A landscape with many valleys, sampled at points; each row gives a point and its height.
A ball rolls from a point to whichever of its 2 nearest points has the largest drop for the distance, and stops where none of them is lower. Distance is the straight distance between rows; heights are no part of it.
z538 height 1.54:  64 -14  -7 -16 -24  -4  15 -20 -45  -6  -4   3   4  36  -1   3   2 -38  -1 -25 -25  12  39  19  -9  17   9   7  -5 -16 -14  28 -13   2  -8  -8 -20  -3  60  26  19
z905 height 6.55:  -9  -1  -3 -58  22  14 -42   9   5 -31   1  29 -18 -19  54 -20  27 -19   3  17   6  -8   0 -14  34   7 -55 -22   4  17 -20  -2 -27  10 -10  14 -23  21 -42   2  17
z788 height 0.91:  -7   2   1 -12   2  -4  -2  -3  -8  32  12   3  -1 -21  15   3  21  -9   9  -6  65  51   9 -33 -42 -25   6  27 -45  -3   1   7  -5  15  40  -7  -9  16   1  24  11
z190 height 6.40:  -3 -26   7 -23 -17  -5  -8 -11   4  -8  22 -18 -49 -37  21  17  11  19  26 -15  -9  -2  45 -14  12   0  -5 -16  -1  16  18  42  26  20  -8   3 -17  26   2   0  31
z577 height 6.93:  22  13 -27   5  -3 -17  -3 -18 -21   8 -25  -5  16  17  12 -13 -16   3 -16  15  -5 -19 -25   0  -2  14   8   8   0 -20  -8  17   6   4 -13 -26   2   5 -21  14 -10
z535 height 2.28:  -5  18   3   2  31  27  21  17 -21  53  -2 -14  64 -19 -10  32 -31  -2 -24   4   2  14 -23   2  12  -1   4   5   5  28  13  -1 -16   8  21  19 -15  -5  37  43   0
z989 height 6.09: -16 -30  -9  49  -8 -23 -12 -21  41   4  24 -24 -26 -40 -13   6  10  32  17  15  15  16  13  -9 -49 -25  15 -15  16 -20  37  23  15  49 -24  14   1  29   3 -26  24
z113 height 6.88: -12 -11  -2  27  23  42  28  33   1 -25  -9  22  39  16 -30 -16 -21 -27 -39  28  -5  18  -7  -1 -23 -29  31  -6  -8   0 -17 -31 -28 -36  46   9 -15 -36 -22  44  -7
z464 height 1.89: -41   1   1  22  36  42  12   8  33  18  22  -6  22 -24   0  25  -1 -23  12  16   5  32  -1  -1 -15  -2   5  -4   4   9   2   7 -18  12  25  12 -11 -16  10   2 -11
z883 height 4.84:  -4 -17 -10  -3 -30   2  24  26 -15 -19   0   1  -8   7 -19 -14 -30  12 -10   8  17  36   7  19 -29 -48  32  28 -12  18 -19   6  23 -18  45 -15   6  -5   1  50   5
z842 height 5.79: -24  -2  33   8 -20   5   9  39  23 -28  -1   9   8 -14  17   1  26 -33  14  -6 -11 -16  20   2  12 -12 -10 -24  -6  10  25  -5  -7  29  27 -16  11  -2  -2 -17 -15
z511 height 6.42:  14  11   3  64 -14  -6  32   9  17 -21   5  11 -15  46 -12 -41   2   0  -8   1 -15  -1 -24   7 -19  -1  49  17   9 -24  14   7  41 -16 -15 -12  25   1  -6  -4  -1
z240 height 1.30: -12 -10   4  15 -18  -6  10  15   7  42 -16  -9  11 -27   4  26   5 -19   8   7   7  -2  10 -16 -12 -13   1 -28   0  33  20  54  15  53  25 -35  15  21  19  22  23
z607 height 3.82:  14  -1  16  -9 -17  -4 -20 -26  27 -35 -14 -14 -32 -10  25 -19   0 -23  11  -9 -27 -24 -12  19  29  20 -30 -19  22 -43  10   3   2  11 -21  -3   2   7 -35 -51 -31
z180 height 6.73:  -5  13  28  44 -15 -30  17   9   8  33  -6 -20 -30   2 -23  25 -15  23  11 -26   5 -33 -25 -23   3 -20  35  -1  -7 -27  42  44  64  10 -13 -25  19   6  -9   4  11
z569 height 3.63:  18  -4  22 -14  -2   1  -9 -30  18 -24  10 -12 -33 -12   9   8  26 -17   9 -36 -61 -36  19   1  56  27 -40 -43  -8 -37   4  13   0 -15 -20   0   1  12 -17 -41 -15
z601 height 6.61:  -6  10  -3 -42   5   0 -34   9 -28 -31  -2  55 -10  36  55 -37  21   2 -11  15  15 -12   2 -13  24  16 -59  -8  14   1 -19 -37 -16 -21 -41  -5 -14   1 -34   3 -14
z688 height 3.28: -19   4   6 -13 -18  -3 -12   3   6  19  12 -21   8 -43  -8 -17  57   2 -12 -38 -32 -27  23  -2  31   1 -35 -52 -23  22 -16 -12  -3   8   7  -8   9  24  20 -23  17
z119 height 2.68:  10  -9 -13 -16  -6 -15   0 -15 -13  15  -3 -36  13 -15  25 -10 -11   8 -15   0 -41  -8  22  13   8  23  -7 -32  -7  14 -21  18 -21  19 -17   8 -16  16  30  21  21
z348 height 7.02:  23  -3 -19 -25 -14 -30 -10 -23 -62  -8 -34  -5   6  27   3   0 -48  32 -26   1 -16 -26  -8  19   8   3  -6  -2  12 -27 -10  -9   0 -19 -28 -12 -15 -11  -3  25 -20
z331 height 2.76:  12  -7 -12 -13  -2  24  -7 -12 -39 -41 -17  11  31  18 -17   8  13  -6 -14  -2  10   3 -17  13   8   0 -17  11  13 -39  -6 -39   2 -26  28 -28 -17 -14  -5  -8 -48
z787 height 2.86:  12  -1 -10 -34  22  10   3  -1 -50 -12   3  20 -10   6  35  -9   2  31 -26  -6  14   2   2 -15  16  25   5  23   6  25 -13 -37 -10 -49  -6  32 -15  15 -15  34   9
z254 height 6.10: -19   7   6  19  30  -6  -1 -13  49  18  -1 -39  21 -11 -16  11 -17 -30   8  15 -74 -25  23  17  10  30 -21 -62   0  12 -44   6 -38  12 -42  19  18 -23  34 -35   6
z567 height 6.60:  29   4   5  45 -35 -24  30   0   7  10  -3 -17 -23  23 -36  -8   2  12   6 -34 -17  -2 -19  12   1 -21  30   9   4 -35  31  27  80   7 -23 -27  35  10  13  -6  -3
z306 height 3.88: -62   4  15   3 -43 -36 -10  23   2   3 -19 -41  -6 -12  11 -18 -43  36   1  13  -5 -13  -4   4   6 -19  -8 -16   5   5 -11   6  21  12 -15 -36   4  -2 -14  14 -28
z840 height 1.40: -45  20  17  35  38  26  -3  13  28  37   1   2   3 -30   9  24  32 -28  -6  -5  -1 -29 -18 -46  20  32   3 -22   3   3  22  -6 -29  13  10  17 -17  -7 -34 -25  -4
z393 height 6.83:  -4  -3  22   9   6  17  32  42  10 -29   2  14  13   7 -14 -20  18 -45 -15  -5 -20  -9  -4   2   1 -26  28 -12 -21   4 -15 -49 -42 -25  46  15   3 -35 -21  19  -5
z146 height 5.88:  -8  25  35   0  -3   6  10  45  21 -42   2  19   6  14  31 -21  48 -49   3  -5 -37 -38   0  -7  42  17 -26 -36   1   5 -11 -33 -29   1  -1  -2  18 -15 -18 -22 -23
z6 height 7.47:  -6 -18 -34 -12   7 -33  -3   5   7  39  -5 -13  30 -39 -38  61 -23  38  10  11  24  -8  -4  21 -10 -24  -5 -25   7  13 -15  31  10   8  21 -21  31  12  10   6  28
z323 height 1.70: -26 -12   4  -8 -29  -1  24  34  -4  -8  16  18 -42 -11  12  23  11  13  30 -10  28  25  51  -8 -34 -35  23  12 -11  11  27  34  56  14  18 -12  18   1  -6  18   3
z413 height 6.04: -11  -1  18  54  22  12  19  11  62 -26 -20   5  20  23 -29  -6  -6 -42 -15  -5 -46 -17 -19  17  -8  12  18 -32  12 -31  12 -13 -14   8   3  31  10 -24 -16 -40 -31
z342 height 5.19:   3  -6  -3  -1 -19 -20   8  -5   5  -5 -12 -32 -12   4 -18 -32 -29 -24  -1  -6 -25   5   3  32 -14 -28  25   3 -33  -9 -47   5 -23  -9  15 -10   4 -19   7  19  10
z847 height 6.79:  -6  26   7  23   1 -28  -3  -1 -13  41 -11  -9   7   2   5  20 -24  42  -6  14  39 -24 -32 -48  -8   5  23   3  -1 -16  29  46  53  11  -8 -38   5  14 -30  18   3
z758 height 5.69:  25  19  -3  44  -1 -21  -9 -38  21  23 -16 -15  10  21 -24 -17  24 -29  -1 -18 -19 -10 -26   3  12  31 -14   6 -19 -40   5  -9  -8  19 -40 -16  17   7  15 -53 -15
z139 height 6.31:  23   0 -23  -9 -13 -21 -28 -21  11   2  18   6 -35   1  11 -36  14  14  28  11  37  14   3   4 -35   2  12  35 -10  -5  -4  23   7  23 -20  -2   4  20  -2 -23  40
z800 height 7.12:  32  -8  -8  40  12   9  38  -1 -31  23   4  16  30  14  -9   0 -17   3 -39 -10  -6  15 -15 -25  -7  -8  51  16   6   5  25   2  35 -21   6   4  15  12   8  66  13
z191 height 2.45:   2  15 -11 -15   7  -5   9  10 -23  59  -7 -27  36 -18  15  28 -20  15 -28  -5 -15  -3 -10  11  14  24  -2 -12   4  40  -9  23 -22  15   1  23 -10  20  45  37  35
z308 height 7.41: -12  12 -16 -10  -3 -36   8   9 -17  61   3  -2  17  -9 -24  69   0  41   3 -23  23 -14   9 -19  10   1  -1 -12   4  16  -3  37  39  -6  11 -21  33  13  20  11  16
z364 height 2.99:  -8   1   7  39  20   8  17 -10 -10   1  20   5  -4   8 -15  -1  -9  19  -5  -6  42  40 -18 -23 -44 -35  31  32 -32 -55  19  -5  26 -32   4  -6 -11   1  -7  25  -4
z725 height 2.42:  22  13   4   0  10  12  27 -22 -12  43  41  -5 -18  -6  25  27  28  -5   8 -39 -15  12  15 -28  35  36   8  18  16  28   6  29  26 -13 -14  15   8  26  41  22  22
z59 height 6.26:  33  24   3  52  -4  -4  31 -11  15 -34  -6   8 -10  60  -7 -12   6 -44  -4  13 -45 -14 -11   5   2  28  26  16  13 -19 -16   8  14 -15 -19 -19  29 -15   9 -19 -19
z433 height 3.65: -34  12   3 -25  23 -18 -11 -11 -10  30   6  -9 -16 -17  17  40 -30  48  10   3  -4 -36 -13  -6  31  12 -18  -8  15  18  -9  12 -14 -22 -20  14  -2  -1  -8   8   8
z910 height 6.72:  19 -13  15 -31  27  15 -13   3 -19 -41   5  36 -15  18  19 -23  33 -28  -8  -8  -3 -12   5 -17  18  10 -15  -6  -6 -13 -15 -65 -64 -30  -9  37 -34 -29 -34   7   4
z873 height 0.96: -33   3  23  30  13 -16 -13   5  16  36   3   5  14 -16  -9 -17  12   3  -7 -18  17  -6 -14 -27 -13 -16  11  -1 -39  -1  28 -29 -33  11   5  20   1   0  -6  -8  10
z973 height 4.62:  18 -11  14  19   4  29   5 -14  27 -23  12 -11   8  19  -7 -27 -33  -7  22  29 -14  23 -16  26 -12  15  21  22  44  -3  18  -5   0  16 -23  19 -18 -23  20 -22 -13
z311 height 6.23:  16 -18   3  50  10   6  17  -6  10  27   5  35  31  17 -31  12 -12 -28  15  11   5  24  -7   4 -40 -27   7   3   7 -10  35  15   1  21  -9 -10  24 -10  41  12   4
z294 height 1.56:  -2  15  15  19  30  18   8   3  10  10   6   7  -4 -13  33  11  16 -10   6   2  28   0 -25 -40   4  21  19  17  -2 -23  38  -2  -4   4  11   3 -16   1 -49  -1 -12
z707 height 6.47:  -5 -16   1 -16   8  10 -17 -19  29 -11  16 -28 -38 -45  30  -2   6  -8  17  12 -16   2  22 -10  10   4 -11 -14   1  12  -3  25 -21  26   2  24 -30  13 -22  -5  22
z245 height 4.88:   0  -1  23   2  -7  14 -10  -4  24 -30  10   9  18  25 -24 -21 -10  -7  15   3 -18  -2 -12  36  18  17 -11   6  34   2   1 -32 -14  -9 -19  16   7 -16  30 -48 -19
z687 height 5.98:  10 -26  -8  48  -6 -29 -20 -19  38   9 -10   1   8 -15 -19  -9   8  -6   4   6   2  -8  -4   2 -37 -12   7 -20 -14 -32  41  13  -2  53 -22  -7  16  18   1 -37  16
z371 height 1.29: -20  -1   6 -33  -7  -4   5   9 -20  25  20   9 -34 -20  19  42  15  27  30 -21  69  45  39 -29 -30 -15   1  23 -20  16  13  30  43   3  19 -10   1  17  12  21  17
z916 height 5.42:   5  15 -15  40  26  -7  -7 -29  49  32  -9 -19 -13   0 -28  14  -6 -46  28  11   6  17 -14  22 -33   9   1  12 -30 -45 -17  38 -19  23 -24 -23  20 -12  11 -40  11
z960 height 6.77:  -3 -16  21 -15  12   8 -10  18  29 -42   2  21 -16  -2  -7 -24  14 -35  -1  -5 -22 -16   9  10   0 -20  -2 -16 -15   6 -13 -52 -68  -7  25  58 -13 -30 -25 -23  11
z114 height 2.56: -15  13  13 -11 -23   4   2  18  16  13  14  10   9   4 -21  24   8  27  31 -15  34   7 -17  11  17   1 -16  22  22  15  28   1  47  -5  16 -23  34  11   8 -34 -24
z415 height 6.03: -43  18  10   3  28  16   1   7  22  -6  -5 -20  26 -25  10  26  -3 -30 -14  15 -70 -46  12   7  25  10 -30 -77  12   8 -34  -2 -31   3  -4   7   6 -23   4 -17 -20
z273 height 4.36:  36 -18   8  -2 -16  12   3 -16 -16 -44   3  -9 -20  14  -6 -14 -29  18  18  13   6  10  -9  29  -8  -8  23  36  28 -19  30   0  27   1 -10  -1 -21 -10   9  -3 -12
z215 height 6.18:  -8 -11   3  36   6 -10   5 -10  57  24   0 -38  -9 -26 -18  13 -15  -6  16  13 -48 -26   2  22   8  16   6 -38  17  23   0  27 -10  26 -25   4  22   0  16 -31  25
z420 height 1.83:  15  10  15 -19  -8  14  17  26  -7 -28   2  21 -26   6  24 -26   1   9  13  22  58  19 -16 -13 -14  -3  18  51  -2   7  18 -16   2 -22  33  -6  -9   3 -55   5  -9
z486 height 3.78: -57  21  11 -13 -14 -17   7  25 -12  24   3 -11 -18  -4  30  18 -35  44  16  19   9 -23   2 -11  12  17   3  -5  18  39 -12  38   9  -7 -13 -18   2   3 -10  22   5
z471 height 6.13:  23   7  -7  50   7   8  10 -21  45 -37 -32  -9   3  30 -22  -4   3 -65 -10  11 -53 -13 -15  22  -4  30   9 -24  11 -44 -18   5   2   3  -6 -13  25 -18 -13 -47 -29
z633 height 2.08:  11  10  16 -18   1  40   9  27 -22 -27   0  23  14   8  20 -30  26 -10   1  25  54  29 -23 -17   3  12 -15  37   3  -1  12 -54 -29 -19  24 -10 -32  -8 -33   5 -33
z795 height 2.24:   2   4 -10 -18  45  43  -3   2 -12  14  -8  -9  40 -12 -19  14 -36 -12 -18  17  -7   9 -13  22   6  -5  -1   8   6  20  -6 -32 -43  -2  14  41 -45 -38  15  15 -12
z702 height 7.31:  26 -16 -20 -34   1 -21  -9 -21 -24  36 -15 -37  15 -41   6  41 -10  52 -15  -4  37   9  -8 -20 -10   0   5 -14   3  12  19  32  40  26  23  -4 -15  39  -2  27  21
z796 height 3.49: -16   4  18 -14 -11  10 -14   1  22  -7   1 -43   4 -44   5 -41  24  -8 -14 -12 -41 -16   0   8  35 -13 -32 -41   1  24 -13 -34 -24  24   9  20 -14   5  -4 -18  -5
z503 height 3.38:  27   1   7   8   4  -8   4 -35  -5 -17   0 -18   5  15  -7  -5  26 -38  -8 -36 -58 -23  12   0  30  15 -14 -27 -23 -51 -18 -22 -22 -23 -10   0  -7 -13   3 -25 -29
z397 height 4.82: -11 -18   0 -28  -1   8  -4 -11  14 -37  20 -21 -55 -23  10  -5  15  28  11 -26   8  21   2   8  10 -17   1  24  -6  14 -13 -24  10 -29  28  30  -7   7 -22  -6   3
z181 height 5.67: -23 -15  38 -13 -40   1   0  45   3 -57   0   5  -8  -6  13 -11   5  -6  17   4  13  14  36   2   3 -43 -17   7 -20  18  25 -29  -3  26  27   1 -10  -7  -1  -1 -30
z265 height 5.50:  -4 -17  36 -44 -36   2 -18  44 -36 -66 -27  13 -17   3  16 -25 -15  20  -2  22  25   3  32   3   9 -41 -44  26 -19  39  13 -49 -19  13   5  12 -31 -16  -2   8 -30
z783 height 7.36:   0   9   2 -47 -27 -25  -3  10 -36  67 -18 -28   7 -31   4  61  15  33 -15 -34  29 -14  18 -35  13  17  -9 -44  -8  32   1  48  38  21  32 -11  -9  33  17  17  33
z206 height 6.96:  10 -20 -14  22  25  29   5 -15 -10 -20  -1  20  27  31 -49   4 -13 -23 -19  10 -18   4   2  12 -27  -6  33  -1  20 -18 -14 -28 -27 -36  20  14 -14 -38  16   9   0
z424 height 5.04:   2   6 -25 -15 -18 -12  24  16 -27   7  -6   9   6  28 -20   2  -5 -11 -17 -19 -11   2   6  24  -7 -14  24  10 -27  10 -45  10  -6 -38  37 -18  21  -9  17  33  12
z860 height 0.45:  43 -18  -8  -3 -40 -14  15  -2 -42  15  -3   9   5  28  -5 -32  16   1  -2 -34   0  17  25   5 -10  -7  20  17  -4  12  22  -1  29  19 -13 -12   5   6  39  23  14
z514 height 6.29:   7 -13   3  10  -2 -14  14 -13  10   3  18 -19 -18 -13  -3  32 -20  14  31  -5 -22 -14  13  19   7   1  11  -7  13  -8  19  39  24  10 -28  -8  14   1  22  -7   8
z47 height 3.18:  39  -2 -23 -54   9  -1 -18  -8 -61 -21  -6  47 -14  25  11  20   7  44 -13 -15  25 -15  11 -16  26  27 -13  29  10  14   7 -11  24 -40 -13  17  -9  15 -12   7   6
z216 height 6.30:  14  -8 -25 -49 -23 -19 -44  -2   4  -4   5  22 -13  -1  -6 -21  21  14  25  -8  30   3  17  17   2   3 -24  16 -11  20 -21   9  12   8  -5 -10  19  19   7 -31  28
z709 height 7.52:   7 -14 -35 -21  -7 -20 -27  -5  15  13 -20 -10  24 -26 -38   7 -27  24   2  27  34   3 -26  27 -21 -35  -1   4   1  14 -17   6   1  15  31 -14  20   6 -12  -5  13
z468 height 5.18:  30   4 -19 -17  -7   7   9  -9  -9 -30  17   9 -18  29  20 -25  35 -15  -1 -22 -37 -12   5   3  34  33   7   4  12  12 -37 -11   6 -35  -1   2   8   3  -5   0   3
z659 height 5.15:  -2  -5  44 -25   0  19 -15  11  -4 -51   4  23   5  30  18 -45 -19   1   2  21 -21 -14  -3   7  27   6 -26  -4  34  29   0 -59 -29 -14 -29  37 -21 -23   5 -10 -15
z585 height 2.37:  30  19  10  -3  -4  25  14   0 -35  -6   3  14  28  39   7 -22  19 -21  -5   1  20  14 -23 -15  21  25  -2  39  10 -15   7 -31 -16 -16   7 -20 -27 -10   3   8 -34
z172 height 5.32:   2   8  17  40   2 -10  18   1  38   8  -9 -19 -26  11 -28  -6 -37 -45  21   8 -12  10 -15  29 -27 -33  30  20 -40 -28 -18  33  -7   9  -3 -20  21 -28  13   8  19
z105 height 3.00:   4 -12 -17 -14 -27 -21  -2  -6 -15  37   8 -26  12 -24  -3  -4  29  24 -11 -35 -18  -3  34   2   8   4 -12 -30 -21  26  -8   9  14  13  -5  -9  10  31  38   7  25
z325 height 1.23: -41  40  34  21  20   0 -12  23  15  58  -8   9  32 -28 -11   3  32  -8 -11 -11  28 -33 -39 -41  16   1 -10 -13 -18  19  28 -28 -21  21  20   4   6   3 -12 -23   5
z523 height 6.51:   2 -15 -10 -66  13  18 -38  -3  13 -35  12  -5 -30 -31  30 -15  11 -19   3  14 -13  21  23   8  26  -4 -45 -11  -9  32 -47  14 -36  10  12  32 -36  24 -11  11  31
z384 height 2.16:   7  15  27 -23 -30  15  22  37   9   0   5  18 -13   6   3  -2  12   1  27 -11  44  16 -13   2  12 -11   7  37   6  29  31   3  44  -7  50 -19  24   3 -23  -7 -16
z612 height 2.21: -48   7  16  15  15  16  -3   3  22 -12   4   1  13   7  -9 -19 -44  33   5  44  24  25 -24  13 -25  -9 -17  17   6  -2  10 -33 -30 -20 -14  14 -17 -19  -9 -19 -35
z827 height 4.66:  -7 -20  -6 -26   0   8  10   7  -8 -15  10  -4 -16 -15  -3  18 -26  33  10   9  18  19   8  19 -10 -24  14  28   2  34  -3  -5  11 -19  28  13   1  -3   4  23   5
z339 height 7.04:  26 -21 -28  37  21  15  11 -19 -11  14 -10   5  43  17 -55  14 -25  -6 -39  -5 -25   0 -26   5  -3 -17  32  -1   7 -23   0  -5   6 -20  11   4  -1 -15   8  35   6
z961 height 6.20:  -1  -7 -16  33  -9 -17  -1  -6  11 -10  21 -10 -26 -10  13 -32  -7  24  14  34  19  18   7   1 -57 -21  36  16  -2 -16  14  25  20  29 -22   2  -1  16   3   3  25
z395 height 7.17:  17  -4 -28 -41 -15 -38 -16 -21 -61 -23  -9   7 -10  43  17  11 -31  41 -19 -12 -33 -13  40  19  11  25 -25 -14   9 -24 -38   8   3 -30 -69  11 -15  -2  29  12  -3
z200 height 2.98: -34  21  12  33  -2   1  20  19  28  14  15  24  27  18 -35  39 -17  16  20  19  19   1 -25  14   5   1 -10  17  26   0  20  15  21 -22   1 -28  43  -2  15 -30 -35
z581 height 3.48:  11  24 -17 -52  13 -12 -21 -13 -31  18 -12  16  13  -1  16  27  -3  44  -8   0  24 -33 -24 -12  32  20 -30   7  14  13  -2  -3  14 -19   5   1   4  12 -20  -3  -8
z418 height 2.64: -33  -1   9  60  21  16  12  -3  22   1  20  11  26  26 -42 -13 -32  25  -7  20  28  41 -28  -1 -46 -20  13  20  -5 -44  22 -15   1 -29 -24   3  -9 -11   6  -5 -19
z976 height 1.72:   2  20  -8  -4  41  23  -2  -6   7  23   3   8 -15  -4  24 -24 -18  -1   0  24  24  16 -25 -13 -11  16  22  34   1   2   0 -17 -37 -14  -5  34 -28 -16 -48   6   3
z475 height 4.06:  24 -18   3 -19 -26   2 -23 -17  -2 -68 -15   5 -32  14  12 -35 -14  -2  13  13  -8  -9  -4  29   5   5  -5   9  38 -26   5 -14   7  -1 -17  -3 -12  -8 -27 -28 -23
z519 height 1.55:  10  11   7  50  12  15  25   8  28  37 -35  -2  19   2  -7  31 -14 -64   7  18  -1  13 -22  -9 -11 -10  -1   0 -13   5  14  58  13  51  15 -50  25  -1  15  34  11
z837 height 1.91: -26  24   4  23  35  20  -8  -4  44  12   8   4 -13  16   1 -31 -22   8   2  13   7  16 -33   8 -17  22   9  18  14 -12   8 -25 -35 -15 -23  46 -23 -27 -32 -38 -21
z387 height 0.57: -19 -11  -5   2  -3 -23 -10   2  -2  35   4 -11   8 -29   1  -3  11  -8  -6 -11  16  18  24 -15 -33 -37   7  -5 -54  13  -5   1 -36  29  26  11  -6  11  21  26  31
z226 height 2.07: -16  -3  -4 -19  53  56   3   6  16   5  16   3   7 -37  -9  33  -7 -11   1   6  19  30  -6   8   0  -7   3  26   1  24   1 -31 -26 -16  41  49 -23 -22  -2  -1  -4
z769 height 5.00:  15  -9   3   2 -10  12  23 -18  14 -18  26 -19 -25   6  -5 -16  24 -10  13 -39 -30   9   1  18  12   2  21   8   1  -3  -9 -13  15 -26  15   9   9   1   8  -8  -1
z885 height 6.85:   7   8 -12  -7  -5 -26 -12  -8 -17   4 -19  -6  -3   3   6 -20 -27  50 -10  22  46   0 -35 -15 -28 -17  15  21  -9 -16  12   6  31   3   2 -20  -5   8 -46  15  -4
z619 height 5.96: -21  18  16  30  23   9  14  17  31 -27  -6  11  36  14   0   4  26 -42 -18   3 -64 -43  -5  -2  16  17  -7 -49   7 -14 -12 -35 -24  -9   0  15  17 -23  -6 -31 -36
z101 height 6.68:  13   6  -5 -46  20  28  -8   3 -44 -26 -18  27   5  23  31 -25  24 -15 -37  16  15 -10 -19  -5  13   8 -42  -8  21  -7 -32 -70 -54 -28  -4  12 -39 -25 -30  23 -18
z770 height 6.11:  -8  -7 -14  66   6 -28  11  -7  11  38   5  15  13   6 -11  13  15   4   5   3   5  -2   3 -22 -39  -6  14 -16 -10 -14  29  31  24  28 -34 -28  36  16  25   3  22
z692 height 7.20:   4 -15 -13  27  10   8  11  -2 -21  26   8  10  33 -21  18   7  14  20 -24  -5  12   6   5 -34  -8  10  29  -7  19  22  42  -7  33  10   3   2  11  31   4  30  10
z426 height 3.09:   9   5 -28 -13   0  -3 -15 -27 -27 -10 -18   5  20   8 -25  -7  28 -11 -30 -25 -22 -27 -22  12  17  -3 -21 -19  -2 -37 -32 -43 -16 -37  15 -14   9 -11 -13 -21 -30
z670 height 5.82:   8   5 -46 -42 -34 -11 -20   8 -59 -36 -17  44  -3  61 -13  14  -2  11  -8   7   9   8  58  27 -15  31 -11  15  17 -21 -52  18   5 -39 -24 -30  -3 -12  26  -1  -1
z749 height 2.65:   9  23  -9 -25  35  19   6  -3 -22  37  23  14   6 -18  34  26  19  -2 -13 -15  10   8   6 -31  28  44  13  20   5  31 -11   7 -10 -25   7  31  -3  29   6  23  26
z903 height 2.23:   4  -5   5 -24 -33   2  26  36 -12 -30  12  21 -45  21  15   6  12   6  29 -31 -16  -2  61   7  12  -8  23  13  -6  10  17  25  57  -6  -9   0  17 -13  -8   7   5
z392 height 5.46:  18  15 -23 -28 -23  -9   2   9 -39 -35   5  38  -4  64   0  -5  11  -3 -15  -1 -36 -14  37  10  24  33  -2   8  24  14 -54   2   3 -51 -15  -4  12 -13  27   3  -6
z332 height 3.66: -58   6   1 -19 -22 -11 -32   1   7  -4 -12 -49   4 -32  14 -32 -11  26 -16  22  -2   2 -14  11   8 -30 -42 -23  12  18 -34 -33 -16  22   4  -2  -5   4  -9  -2 -29
z528 height 5.33:   1 -22  33 -53 -11   2 -33  15 -12 -73  -9  17 -34  15  34 -33 -26   3  13  21  -5   0  22  11  28 -18 -44   5   8  28  -8 -28 -18   3 -28  27 -28 -10  -5   5  -9
z975 height 1.73: -28   4   2  51  31  30   4  14  50  42  -7   0  20 -18 -19  16  -7 -38   2  15  22  29 -26 -20 -29 -19  12   4 -16 -13  16  30  -2  33  27 -14  -1  -9 -17   8   2
z547 height 0.95: -43 -20   2  14 -32 -21 -16   6  18  35  13 -37 -12 -53 -14  14  11   6   4  14  17  17  28 -27 -28 -46  -2 -22 -10  39  -4  28  -8  54  32  -2   0  26  12  13  30
z554 height 6.12:   0  -1 -52 -42 -29 -32 -25  -3 -30 -10  -1  24 -25  26   1  -9  16  35   8 -15  14   2  48  17 -19  12 -10   8 -19 -13 -45  18  25 -21 -31 -15  16   6  -1 -11  15
z476 height 2.11:  46  -8  -9 -10  21  22  18 -42 -22  12  32   2  -6   2   9  33   9 -18  14 -29 -11  26  14   0   6  18   5  24   2 -12  10  21   1 -10 -10  17 -20   4  43  16  13
z897 height 5.54:  39   6 -21  14  -8 -21 -25 -39  12  22 -27 -20   6  -9 -21   2  -1 -41  15  11  -4  -6  -6  25  -3  28 -24   2 -16 -30 -14  29 -12  32 -30 -44  33  10  18 -47   3
z31 height 5.85: -10   9   2  25 -14 -42 -29 -11  17  19 -14   3   6   1   1  -5   8  18  12  -5   9 -39 -14  -9   0  18 -14 -10  -5 -23  29   8   8  29 -39 -26  25  17  -5 -48  -6
z921 height 7.26:  10 -24 -26 -13  23  10 -10 -20 -27   5  -5 -14  14 -44  29  25   2  46 -23  15  45  29   3 -28 -25  10   6  12  10  20  24  -2  22  18  10  15 -20  40   1  27   7

For each start below, name the point where the ball stops.
z105 | z387
z216 | z827
z486 | z860
z577 | z420
z702 | z420
z758 | z827
z910 | z420
z364 | z387
z146 | z420

For each start below, name every point that the ball comes to, in order.
z783 | z702, z921, z692, z800, z339, z206, z113, z393, z960, z910, z101, z601, z905, z523, z707, z190, z514, z215, z254, z415, z619, z146, z842, z181, z265, z528, z659, z245, z973, z273, z475, z607, z569, z503, z426, z331, z585, z633, z420
z471 | z413, z619, z146, z842, z181, z265, z528, z659, z245, z973, z273, z475, z607, z569, z503, z426, z331, z585, z633, z420
z306 | z332, z796, z688, z105, z119, z191, z535, z795, z226, z464, z975, z519, z240, z547, z387
z31 | z758, z897, z916, z172, z342, z424, z883, z827
